Points, in no order, along strands that fork, close into loops and pass close to each other.
In the rows, zero is written as 128.
Two points are linked if the straight distance between their rows is under 108. Some points are linked to none.
Vupi: [131 104 118 130 174 130 118 132  83 118 102  98 154 159 150 132 145 156
 119 120]
fozeg: [155 147 117 103 132 121 137 139 135 124 126 123 159 121 138  98 133  40
 119 173]
goso: [114 188  98 156 107 121 117 143 116  98 160  91 117 119  68 123 124  54
  79 136]
Letap: [109  84 150 155 133 126 144 116 152 111 103 180 122 120 136 150 174 143
 166 110]
Rutet: [148  98 167  76 212 127 115 165 135 175 124 138 134 125 184 137 120 166
 173  94]
vos: [116 146 199 140 128 148 182 136 143 109 134 142 169 176 133  88 119 144
 107  72]
nuto: [155 157 145  71 152 135 156 166 143 126 157 122 153 129 214 103 114 173
  99 121]
kupam: [108 137 123 158 193 151  79 100 123  99 106 178 126 139 103 139 160 143
 108 141]
Fevi: [114 212 119 112  67 114 126 102 110  87 164  96 128  97  77 101 143  32
 108 145]
Bifu: [ 90  93 115 202 123 138  93  96 127 120 122 135  93 146  96 109 148 144
 101 105]
nalo: [140 178 119 115  78  99 181 155 135  95 144  89 147 115 116  99 113 114
 129 164]
Tama: [159 123 122  82 199 129 130 117 132 137 109 145 148 129  78 104 125 187
 147 151]
vimi: [128 131 157 136 134 175 166 115 174 207 116 150  73 126 205 165 123  98
 161  62]
Gep: [134  96  86 160 118 144 124 141  61 182 122 172  73 110 120 196 153 150
 157 119]
fezis: [130 171 181  70  72  99 104 165 147 143 133 119 160 131 122 129  94  84
 117 113]
dinaf: [106  99  97 139 129 127 141 156 116 128  72 109  98 123 134 149 149 180
 145  92]
Tet: [128 102 159 130 161 142 132 122  81 189 151 139 126 137 237 210 131 151
 166  62]
kufe: [108 215 138  89  75 120 116  88 108 119 140 144 144 102  95  94 160  69
 135 162]
sal: [149 113 154 126 204 127 120 165  92 180 116 149 112 127 185 155 166 160
 167  81]
Fasib: [113 106 127 185 128 134 148 118 169 159 113 110  98 145 189 140 134  85
 100  69]
gibi: [129 151  80 132 172 158 128 164 120 104 123 156 102 106 152 126 158 187
 117 173]
Guta: [136 169 139 106  69  83 117 113 112  75 136  71 166 127  99  93 115 128
 128 153]
bosa: [ 99  82  64 184  88 131 145 110 138 161 106 115  79 105 133 154 160  97
 116  69]
Rusim: [151 122 100 157 129 118 144 132 141  91 139 149 122  99  78 163 144  81
 134 137]
Dol: [123  98 100 128  79 125 141  69 154 118 130 139 167 122  94  91 126  73
 126 154]
dofa: [108  83 182 110 103 186 159 112 149 157 168 144 140 163 208 139  91 161
 150  66]
Pon: [152 141 139 132 115  79 104 131 144  95 145 105 133 117  90 160 107  85
 123 139]
zaset: [129 123 149 142 177 142 141 161  97 109 122 131 138 146 188  96 146 178
 130  95]
dud: [116 152  85 124 155 136 123 134 146 120 127 145 123 128 155 120 131 221
  82 140]
Pum: [132 120 143 125 150 126 121 145 169 165  98 150 121 154 108 133 123 127
 108 119]
vil: [105  86 128 176 140 119  99  91 144 132 131 116 124 150 100 141 123 180
 130 126]
Rifit: [111  91 132 161 143 129 165 142 141  99 125 146 122 113 106 127 165  81
 150 104]
loda: [157 101  85 141 135 111 173 133 117 114 111 134 119 120 115 211 142  80
 123 128]
Naz: [111  77 152 145  97 148 188 107 161 170 131 140 118 138 181 147 113 151
 163  82]
povop: [145 144  94 110  89 138  63 130  71  83 119 143 129 101 106 114 115 159
  85 196]
bofu: [112 160 121 143 119 131  92 144  90 117 152  99 134 136  86 106 113 116
  94 157]
Lapu: [131  98  95 134 107 132  98 153 125 104 116 124 139 107 139 103 135  76
 123 182]
muda: [133  91  88 152  89 140  71 129 107  81 122 141 109 114 106 130 124 160
 107 164]
Gurad: [140 102  83 168 112 131 165 152 124 177 125 117  55  79  84 128 132 126
 173 138]
meva: [138 172 119  78 114 133  54 127  90 111 142 137 138 122  74 123 106 125
 102 181]
fuzip: [142  58 116 185 114 118  99  97 132 157 144 125  85 143  68 148 124 139
 159 124]
Nera: [103  93 126 143 165 146 103 134 118  95 100 176 137 115 138 167 169 155
 147 149]
Kup: [140 162 135  64  86  82  80 144 121 126 116 127 167 151 131 109 107 124
 103 130]
muf: [133 157 134 133  79 113  44  42  84  48 172  89  96  77  52 102 109  88
 131 156]
sus: [114 171 142 120 164 150 203 108 166 112 144 123 163 119 129 124 118 167
 143 155]
sevel: [ 73 133 122  96 125 134 105 167 124  98  93 129 162 111 145 129 136 126
 131 145]
nafid: [152  64  94 146 129 150  99 115  56 158 143 189  91 124 119 154 131 184
 136 148]
dus: [123  98 115 157 117 120  88 145 158 157 109 161  83 118 142  95 149 167
 143 147]
dab: [133 132 144 150 130 105 132 156 149 151 135 117 100 179  81 128 116 117
  91  88]
bubig: [144 105 114 149 147 128 141 162  74 148 158 130 115 141  96 138 121 148
 145 138]
kor: [131 179 182 135 101 116 159 130 156 117 136 113 157 167 145  70 113 110
  80  96]
zada: [168 111 104 117 132 100 102 137 150 143 147 121 107 138  97 146  99 175
 126 170]
giri: [136 129 137 152 163 133 141 126 104 178 120 144  90 116 220 178 159 139
 167  91]
tapar: [137 104 169  99 131 178 157 145 133 131 147  68 161 168 186 141  70 112
 115  97]
somi: [146 141 112  86 136 137 169 157 105 119 115 143 193 129 124 118 131  89
 127 137]
Vabe: [ 96 151 126 178 143 162 154  99 155 196  94 133  77 134 190 175 156 109
 128  64]
neb: [139 142 134 106 152 122 153 124 174 123 147 146 138 133 191 147 116 186
 103 124]
Kimo: [144 106 128  72 195 117 104 147 126 145 136 106 163 115 159 134 104 169
 151 148]
Guna: [106  95 145 130 156 138 169 134 140 146 122 109 136 116  54 161 115 142
 186 116]
Losan: [ 73 105  93 112 125 154 163 156 119  92 105 128 160 110 179 132 147 168
 133 133]
zuv: [113 146 171  72 155 157 139 122 153 134 141  92 164 150 175 121  78 125
 125 133]
daf: [150 158 138 117 138 108 114 142 184 116 136 113 134 130 148 198 112  94
 123 153]
Sapo: [119 141 124 114  92 128 109  72 117 102 136 150 164 114  71  72 145  54
 133 174]
Giduf: [175 219 167  69 115  88 164  99 109  98 139  96 152 126 156  80 132 106
 145 159]
Retim: [106 179 152  68 154 139 121 118 152 144 126 121 176 143 115 127 104 118
 126 138]
peko: [169 193 188  94  87  88 159 145 153  89 153  91 167 107 140 106  99  93
 136 152]
nugek: [127  92  89 136 143 136 154 157 121 142  70 127  94  92  79 132 142 143
 161 130]
donol: [141 137 142 178  91  98 152 140 148 103 150 121 136 158 162  81 123 152
  91 122]
ferer: [103  92 130 179 111 139 194  89 168 142 134 123 121 150 132 121 134 134
 140  95]
rim: [124 130 116 143 164 127 116 106  96  79  93 144 156 154 120 124 161 110
  90 127]
bobo: [181 196 132  75 119  90  59  65  97 120 117 111 110 106  89  92 112 144
 130 189]
pino: [106 132 165 135 144 134 181 145 100  85 145 112 177 154 150  98 126 166
 128 121]
Daz: [113 144 115 118 131 127  66 140 169 154 101 171 129 148 126  98 139 149
 110 140]
Vasa: [117  58  88 162 110 139  92 106 122 118 127 118  92 106  55 164 102 114
 154 146]
tasok: [126  85 163 107 134 162 147 141 115 200 187 156 127 141 216 167 102 164
 160  83]
Dukan: [169 101  76 173 116 115 130 146  97 184 128 149  42 101  88 165 135 117
 134 106]
sevu: [153  90 124 160 108 134  98 146  52 124 155 174  97 123  66 141 131 167
 135 141]
kag: [117 153 138 113  61 114 180 150 166 106 137  74 131 125 109 121  90 102
 123 104]
zas: [157 166 129 106 122 110  73  94  90  79 103 142 151 110 132  73 156  96
 106 175]
div: [108  97 185 123 104 140 144 155 149 162 142 127 140 162 133 145  96  73
 146  72]
rumu: [135 128 148 117 166 132 185 134 137 109  96 138 162 124 106 126 144  93
 148 120]
keni: [122 111 129 171 130 138 175  87 206 125 136 117 124 157 168 117 132  75
  95 107]
rak: [162 184 141 107 105  82  68  86 141 115 111 117 118 120  50  78 121 124
 113 146]
rufik: [ 79  98 129 112  95 161 157 138 133 138 106 144 154 145 194 121 131 138
 110 105]
subi: [108 104 142 147 118 110 117 164 149 167  84 124  91 114 167 113 134 187
 168  94]
naza: [142 149 140 111 129  88 111 111 127  95 105 101 157 135  74  85 120 159
 126 161]
duli: [138  73  84 155 116 113 142  82 175 142 113 139 124 134  84 104 135  66
 110 112]
Reg: [113 108 143 160  81 141 177 154 130 108 131 122 146 164 189 115 121 166
  88  88]
Vefo: [145 132 130 139 166 141 145 133 148 152 140 141 104 148 197 181 140 151
 119 112]
fufod: [151 206 157  93 100  78  95  82  77  85 140 123 139 118 158  72 157 103
 131 173]
Kug: [135 205 123 122  65 106  73  99  95  68 165 124  89  85  67 109 129  72
 120 156]
vek: [158 112 102 168 106 104 135 151 140 197 150 121  87 149 112 149 129 119
 121 109]
Dotif: [131 132 121 116 137 132  40 122 127  94 113 161 131  93 119 101 142  89
 123 197]
lapat: [127  86 183 137 119 142 163 154 115 147 133  71 133 159 153 124  88 112
 154  77]
Bel: [107 154 126  66 192 151 134 111 147 141 120 151 163 127 118 139 138 180
 119 149]
Deru: [128 119 109  96 208 136  69 150  93 155 158 154 148 119 160 131 127 160
 121 147]
Voz: [120 174 114  82 133 127  93  97 138 133 133 114 145 118  99 150 101 117
 106 193]
zeme: [109  82  80 204 116 121  90 105 158 119 125 105  72 120 119 131 152 105
 118  92]
todu: [109 197 147 124 148 143 177 111 144  91 130 121 158 117  91 102 140 103
 126 138]
fipe: [118 109 101 133 112 133 171 125 150 152 104 123 118 154 133 202 127 114
 113  99]
Suto: [110  78  90 155  87 118 103 140 119  96 131  83  99 111  90 141 116 156
 145 142]
veve: [118 139 176 113 104 124 138 177 141 139 166 125 151 145 120 107  93  79
 132 121]
Ripu: [125 107 136  98 185 142 170 132 119 176 109 127 137 139  90 127 121 166
 162 112]
Mola: [123 119  90 136 208 170 103 147  79 160 129 143 106  96 165 142 167 176
 137 151]

A piece is all that can be reached along the links. How many separate loops has the piece of each point below (a circle has one, a figure eight two, a Y none), and how many tips (points with one link)?
Letap | loops 0, tips 6
Bifu | loops 0, tips 5
Kimo | loops 1, tips 2
Daz | loops 1, tips 1

A fork is a point with three links, a tip a point with one. Leave the first point through the second and follow the links. Name the first fork or tip that comes.
sevel; Losan | Rifit
Nera; kupam | sevel
bosa; zeme | meva
meva; povop | bosa
vimi; Vabe | giri
Gurad; nugek | Dukan
